Each scene shows the same named points in several views. A view is turned or mirrored, and shifted as a whole, has a little noise and may leave points out.

Scene 1
View 1
Tuza: [  3  21  -6  50  28  12 -21  -1  32 -21 -21 -10   2  -4  12   0  -9 -23
  22   2  13   3 -33 -17]
Panak: [  3  27   3  33  24  20  -1  -5  17   0   4 -24   8 -14   5  -9   1 -43
  24  10  26  18 -30 -19]
sobe: [-15   7  -3  43  10   7 -22 -10  20 -24 -25  -8   4  -7  17  15  -3 -17
  14 -12   5  -8 -27 -10]
pes: [ 15  15  -8  38   8  15   8  -9  15 -26 -18  -9 -10  -6   3   2  16 -20
  30   1   7  -8 -42 -10]
lalu: [-12  15  -2  47   8   7 -22  -7  27 -19 -20 -14   0 -12  12  -3   3 -25
  16  -5   2   5 -28 -24]
lami: [-29   5  -5  40  16  15 -37 -21  23  -3 -31 -27   6   5 -10 -12 -11 -32
  13   6   6  12 -20 -16]
noz: [-20 -12  15   5   4   4 -15 -10   7   4  -9 -10   0 -25   6  -1   9 -18
 -19 -12   3  -7   1  10]
tora: [-21   7  12  24  26   8 -26  -4  17  -2  -7 -12  17 -18  19  14 -14 -26
  -2  -7  19   2  -9  -1]
Sotov: [-31  17  -8  51 -18  18  -6 -35   6 -23 -25 -34   6   0   4   6  20 -40
  42  -9   1   9 -50 -40]
togad: [ -5  12  -9  43   0  15  -1 -18  12 -29 -24 -13  -2  -2   9  14  13 -22
  33  -8   3  -8 -44 -16]
soli: [-17   2   2  32  -2   7 -12 -16  12 -17 -20 -11  -2 -12   9   5  13 -20
  11 -13  -2  -7 -24 -11]
nuna: [-35   3  21   6 -15  12  -4 -23  -2  20  10 -38   5 -33  -3 -24  28 -50
  -4  -4   6  24  -5 -18]
rir: [ -6   4   7  28   5   2  -7  -5  14 -16  -8  -3  -1 -24  20   8  11 -16
   1 -15   3  -9 -19  -5]
Defat: [-19  17  -7  52  23  14 -35 -11  31 -14 -27 -22   9   3   5  -3 -16 -32
  22   4  13  13 -30 -25]
fekiv: [-13   6  -6  44  12   8 -20 -11  20 -29 -31  -5   3  -4  16  20  -3 -13
  18 -13   3 -12 -32  -8]
tonu: [-15   2   5  17 -11  13   1 -23   3   0 -10 -24  -7 -18  -9 -17  28 -33
   9  -2  -1   5 -21 -13]
Rizak: [-29   4  11  20  11  11 -21 -14   9   1  -8 -20  13 -16   9   5  -2 -30
   0  -7  13   5 -10  -6]
View 2
Tuza: [-23  -5   1  -1  25 -21 -18 -27  -1   5   5  13  10 -14 -13 -14  -2  11
 -19 -18  -9  -5   7 -13]
tonu: [ 11  33  -5  -6  -2 -22  19   4   7  16  10  16  11  16  20  -1 -13  25
 -27  -4  -9  11  10 -25]
lalu: [-11   9  -5  -6  15 -14 -14 -18  -1  12  -4  12   8 -10   0   2  -1  16
 -14 -18  -3   0   9 -19]
rir: [  2  22  14  -4   2 -17  -7  -8  -8   7  12   5   4   5  -6   1   7  13
 -10   2   4  -9   9 -38]
Defat: [-26   1 -14  -1  27 -19 -10 -22  10   6 -17  20   6 -18 -10 -10  -5   7
 -18 -19  -3   5  14  -1]
noz: [ 11  47   5  -7 -13 -34   7  11   5   0   8  10  -6  19 -10  -7  17   6
 -13  17   2  -6  20 -30]
pes: [ -1  -8  13  -5  23 -15   1 -17  -5  14  24   7  23   3   0  -6 -18  18
 -26 -12 -18  -3  -4 -28]
tora: [-16  31  10   5   1 -30  -3  -6   6  -4  -4   9  -6   2 -17 -20  12   0
  -9  17  14  -7  22 -25]
lami: [-12  15 -23  -5  19 -27   4  -9  18   7 -20  24   4  -7 -10  -8  -3   4
 -21 -12 -10   9  18   5]
Panak: [-33  14   2  12  15 -26   0 -21   4   3  14  14   8  -2  15 -32 -20  26
 -29  -9   2   9  10 -15]
soli: [  7  15   4  -8   9 -13   2  -5  -1  15  -1   9  10   3  -4   8  -1   9
 -11  -3  -2  -2   8 -29]
sobe: [ -4   4   7  -4  20 -12  -7 -13  -2  11  -9   8  10  -7 -16   5   2   1
  -7  -4   0  -7   9 -25]
Rizak: [ -8  39   1   5  -1 -26   3   0   8   2 -10  12  -4   3  -4 -11   5   6
 -12  13  15   1  23 -24]
togad: [  3  -8  12  -2  26  -5   5 -14  -3  20   2   7  23  -3  -1   7 -19  10
 -17  -9  -9  -1   0 -27]
nuna: [  0  64 -14   6 -18 -26  23  11  14   9  -3  20  -5  19  40  -9 -11  33
 -24   5  13  20  22 -23]
fekiv: [ -1  -4  10  -5  24 -11  -7 -16  -3  11  -6   7  13  -8 -22   7   3  -3
  -8  -5  -3 -10   7 -24]
Sotov: [  1   0  -6   5  31   6  15 -11   6  31 -26  14  25  -7  24  17 -34  16
 -19 -17   3  17   4 -18]
View 3
nuna: [-21  14  33 -53  37  37 -37   8  -6  -4  35 -20  -1  40 -31  12  17  -9
   4   0  11 -18 -13  33]
soli: [ 11   8  -7 -14  13  38 -18  18  -1 -20  12 -10   5  20   3  -5   5 -17
 -16 -12  -4 -23  -9  21]
sobe: [ 20   3 -16  -5   5  36 -10  21  -3 -20   2   2   7  16   3 -10   2 -15
 -23  -4   0 -14  -9   8]
tora: [  4  10 -10 -16  17  34 -12  12 -10  -6   2  -8  18  23 -19  -9   4  -9
 -20  18  24   7  -8   2]
tonu: [ -6  14  19 -26  25  34 -34  12   4 -14  19 -20   0  25 -14   8   5 -21
  -2 -17 -10 -24 -12  31]
lami: [ 20   7  16 -11  15  31 -22  25   7  -4   7  12 -13  25 -11   8   8   1
 -17  -4  -8  12 -18  -1]
Panak: [ -2   3  14 -20  17  11 -24   8   7 -18  -3  11   8  17 -43  10  -8 -29
 -13  23  -4 -12 -11   7]
togad: [ 16   0  -3  -4  -4  21 -15  18   7 -30   4   6   4   9  -2  -4  -1 -30
 -18 -19 -15 -33  -5  17]
Defat: [ 25  -1   4  -9  10  22 -14  26   6 -14  -2  27  -7  21 -14   5   2  -7
 -24  11 -10   4 -15  -7]
Sotov: [ 16 -11  24 -29 -11  12 -19  25   9 -31  25  26 -10  18  -6   1  17 -18
 -14 -26 -17 -39  -3  16]
lalu: [ 18   0  -8 -17  16  34 -13  21   3 -22   3  11  -1  21  -3   2  -1 -18
 -20   7 -12 -19 -14   9]
fekiv: [ 24   4 -20   2   0  34  -7  22  -1 -21  -1   3  10  12   7 -13   1 -18
 -27  -9  -3 -13  -7   6]
Tuza: [ 21   1 -10   0  13  23 -13  19   6 -21 -13  16   4  13 -13   3 -11 -23
 -25  16 -14  -9 -14  -2]
Rizak: [  0  12  -1 -25  19  38 -18  15 -11  -4  15 -13  11  28 -15  -7  12  -5
 -14   5  23   0  -8  12]
View 4
sobe: [ -3 -12  12  18  -5  12   0   9   4  -3   0  16 -12 -35 -34  -9   4  30
  22   3  -4   5   1  -6]
tora: [ 13  -6  14  26 -19   9  -5  17  -8   2   4   3  -4 -25 -21   4  -9   9
  35 -22  -9 -11 -13  -4]
Rizak: [  9  -2   9  12 -11  15  -1  18  -3   5   0 -12  -8 -24 -19  12   3   8
  33 -26 -13  -3  -6  -3]
nuna: [  9   6  -3   5   7  23  -3  25  13  23  -1 -52  -1   9   7  20  21  -1
  23 -34 -21  -3  14 -12]
soli: [-12  -5   8   4   6  14  -1  10  18  -3  -2   0  -8 -31 -26  -6  13  27
  12  -6 -11   8  11  -2]
lami: [ 21 -11   6   3  14  20  -7  11  -6  -3 -14  10   5  -3 -19   4   9  25
  18  -1  10   5 -15 -17]
rir: [-12  -4   9  24  -8   8  -6  16  20   4   7  -1 -12 -36 -23 -12   0  17
  20 -13 -18  -1  11   0]
fekiv: [ -7 -14  15  17  -5  11   1   6   6  -9  -1  23 -10 -39 -39 -11   3  36
  21   7  -3   4   4  -5]
pes: [-12 -11  16  25   0   7  -6   8  30 -12   6  10   3 -15 -20 -18   2  40
   6  16  -9 -13  30 -12]
tonu: [ -4   2   4   3  11  16  -4  15  27   2  -1 -26   3  -5  -5   4  19  19
   8 -14 -16  -2  22  -8]
noz: [ -3   7   9   6  -6   9 -12  17  15  -6   1 -16  -2 -34 -12   5   3  -1
  18 -43 -21  -2  -7  11]
Defat: [ 18 -20   8  21   6  18  -6  12  -9   4  -8  21  -2  -3 -27  -6   0  32
  23  15  12   2  -9 -24]
lalu: [  1 -15   4  24   5  15  -6  15   9  10  -2  10 -11 -17 -25 -13   2  26
  18   7   0   7   4 -15]
Sotov: [ -4 -18   8   2  15  26  20   6   4  13  -4 -10 -11  -4 -30   4  32  50
  21  29  -1   9  36 -26]
View 5
Tuza: [-27  21   8   6  -1  -6  16  -9 -20   3 -24 -12  -4  20 -15  -4 -17  -6
  22   3   0   9   3 -12]
noz: [ 15  14 -25  38  -8 -10   2   5   8  21   8   2   5  18  10  13  -7  -8
 -24 -11 -26  11  11   4]
Rizak: [  7  17  -7  28 -21  -7   2   1   1  25   7   9  10  17  -1  -1 -12  -3
 -10  -5  -2   8  21   3]
Sotov: [ -7  34   3  23 -30 -19 -10 -23  15 -34 -17 -10   9  -4 -31 -29 -29   5
  16  16  17  26  29 -20]
sobe: [-12  25  -8   9  -6 -18   2   8 -17  -2 -15  -7   4  10 -14 -12 -16 -11
   1   6  -4   8  14 -14]
tora: [ -2  16  -2  16 -12  -5   7   4 -18  33   1   7   9  24  -1   1 -13 -10
  -4  -9   2   3  15   4]
soli: [ -2  23 -13  22  -9 -15  -2   0   2  -6  -7 -12   2   5  -9  -9 -18  -7
  -4   3 -13  15  14 -14]
Panak: [-15  16  11  24 -14   9  10 -36  -1  16  -8 -13   2  27 -16   3 -34   2
  22 -10  12  18   4  -2]
lalu: [-18  20   8  15 -13  -8  11  -3  -1   1 -16 -13  -2   6 -15 -10 -16  -4
  12   7  -7  10  13 -12]
tonu: [  6  19 -14  46 -17  -7  -2 -26  29  -9  -1 -11   2  11  -8   4 -21   4
  -3  -4 -16  25  11  -6]
pes: [-15  25 -12  16   5 -12   1 -23  -8 -18 -19 -28  -3  16 -19  -1 -36 -11
  12  -3  -7  24  -5 -22]
rir: [ -2  16 -14  18  -7 -10   2   5  -5  12   0 -19   1   7  -6  -2 -26 -13
  -9  -5 -20  13   7 -13]
togad: [-11  30 -11  14  -6 -19  -6 -12  -8 -24 -18 -19   3   7 -23 -15 -31 -10
   8   5   0  23  10 -22]

In a view up to two points have been moved. Name them for each view, in the order of its rows, or write -.
view 1 => Rizak
view 2 => tora
view 3 => -
view 4 => soli
view 5 => -
